Each scene shows the same named points in several views. A view is turned or mirrored, shifted and resized as a whole, has a little noise and may leave points out.

Scene 1
View 1
kur: [ 11   2   7  -2   8 -13  -8   9 -17]
Lapuv: [ 1  5  4 -6 -1 -3  2  4  2]
Suzat: [ 8  6 -3  0  4 -1  9 -1  0]
Rez: [ 5 -3 -9 -3  4  6 11 -6 12]
luv: [ 13 -12 -17   3  15   9  13 -13  11]
Monom: [ 16  13  -1   6  11 -10   7   3 -14]
mik: [ 6  6 -8  0  2  5 17 -4 10]
Nugag: [ 22  -2   0   7  22 -12  -2   3 -23]
Bedu: [ 13  12   0   6   9  -8   8   3 -13]
kas: [ 9  9  0  2  6 -7  5  4 -6]
guned: [14 14 -6  7  9 -5 16 -1 -6]
Zod: [  6 -11  -3  -4   8   2  -2  -2   4]
vabo: [ 11 -13  -3  -2  13  -2  -4  -1  -3]
fop: [ 8 12 -2  1  4 -5 10  1 -2]
zon: [ 2  6 -2 -4 -1  1  8  1  7]
tupo: [ 10 -11  -1  -4  12  -2  -6   1  -4]
pulo: [ 17   6  -5   7  14  -6   9  -1 -10]
View 2
guned: [-12   4   0  -7  11  12  19   2  16]
kas: [-11  -3   4  -6   5  14  16   9  14]
tupo: [ -3   9 -10  -8  -2   3   9   8 -17]
Bedu: [-5 -3 -2 -6 10  9 18 11 12]
zon: [-18   3   4 -11  -8  21   6   5  -3]
Zod: [-10   6  -2  -9  -6  12   7   7  -9]
fop: [-13  -1   3  -8   1  16  12   6   8]
pulo: [-8  6 -6 -8 12  5 19  3  9]
Suzat: [-13   4   2  -9  -2  16  11   4   2]
Monom: [-2 -2 -4 -4 11  4 21  9 13]
vabo: [ -4  12 -10  -8   0   3   9   7 -15]
luv: [-24  28  -8 -15   3  10  13 -17 -12]
Lapuv: [-11  -2   4  -8  -9  16   6  12  -3]
Nugag: [ 10   3 -15  -3  17  -7  22  13   3]
Rez: [-23  14   0 -13  -7  19   7  -5  -8]
View 3
luv: [-36   0 -26  13  34  23 -34  20 -19]
Bedu: [ -7   0 -12 -20  10   8 -22   6 -25]
Suzat: [-19  -2 -17  -7  21  12 -23  -1 -25]
fop: [-14  -1 -17 -12  18  12 -20  -4 -29]
Nugag: [ -6  -7  -1 -20   3   0 -25  28 -11]
zon: [-23  -5 -17   0  28  11 -17 -12 -28]
tupo: [-24 -12  -4   4  20   1 -19  11 -12]
vabo: [-24  -9  -6   3  18   5 -28  26  -8]
Lapuv: [-20  -8  -9  -4  22   2 -14 -12 -26]
kur: [ -8 -13   3 -13   6  -9 -14   5 -15]
guned: [ -9   5 -22 -19  14  15 -27   6 -28]
Monom: [ -5   0 -12 -21   7   6 -23  10 -22]
kas: [ -9   1 -19 -19  14  10 -22  -4 -31]
mik: [-25   1 -27  -1  31  20 -26  -6 -31]
View 4
Rez: [-1 -1  7 -5  7  8  1  2  2]
tupo: [-6  4 -7  9 -7 -6  6  1 -8]
Lapuv: [ -2  -5   5  -6 -10   4   7  -6   6]
Monom: [-11  13  -7 -12  -7   3  10 -14   9]
kur: [-10   6  -9  -1 -20  -4  13 -13   2]
Zod: [-2  0  1  2 -2  0  3  1 -3]
Suzat: [-5  3  2 -9 -2  6  5 -6  7]
fop: [ -6   3   2 -12  -4   8   8  -9  10]
mik: [-1  0  7 -7  9  9  0  2  4]
zon: [-2 -4  7 -7 -3  8  5 -4  6]
vabo: [-7  6 -6  2 -3 -2  3  0 -4]
pulo: [-11  14  -6 -10  -1   4   6  -8   6]
Nugag: [-14  19 -17  -3 -10  -5  11 -12   3]

In a view up to two points have been moved. Name them for each view, in the order of its rows, or write none.
view 1 | kas
view 2 | Zod
view 3 | vabo
view 4 | tupo, mik
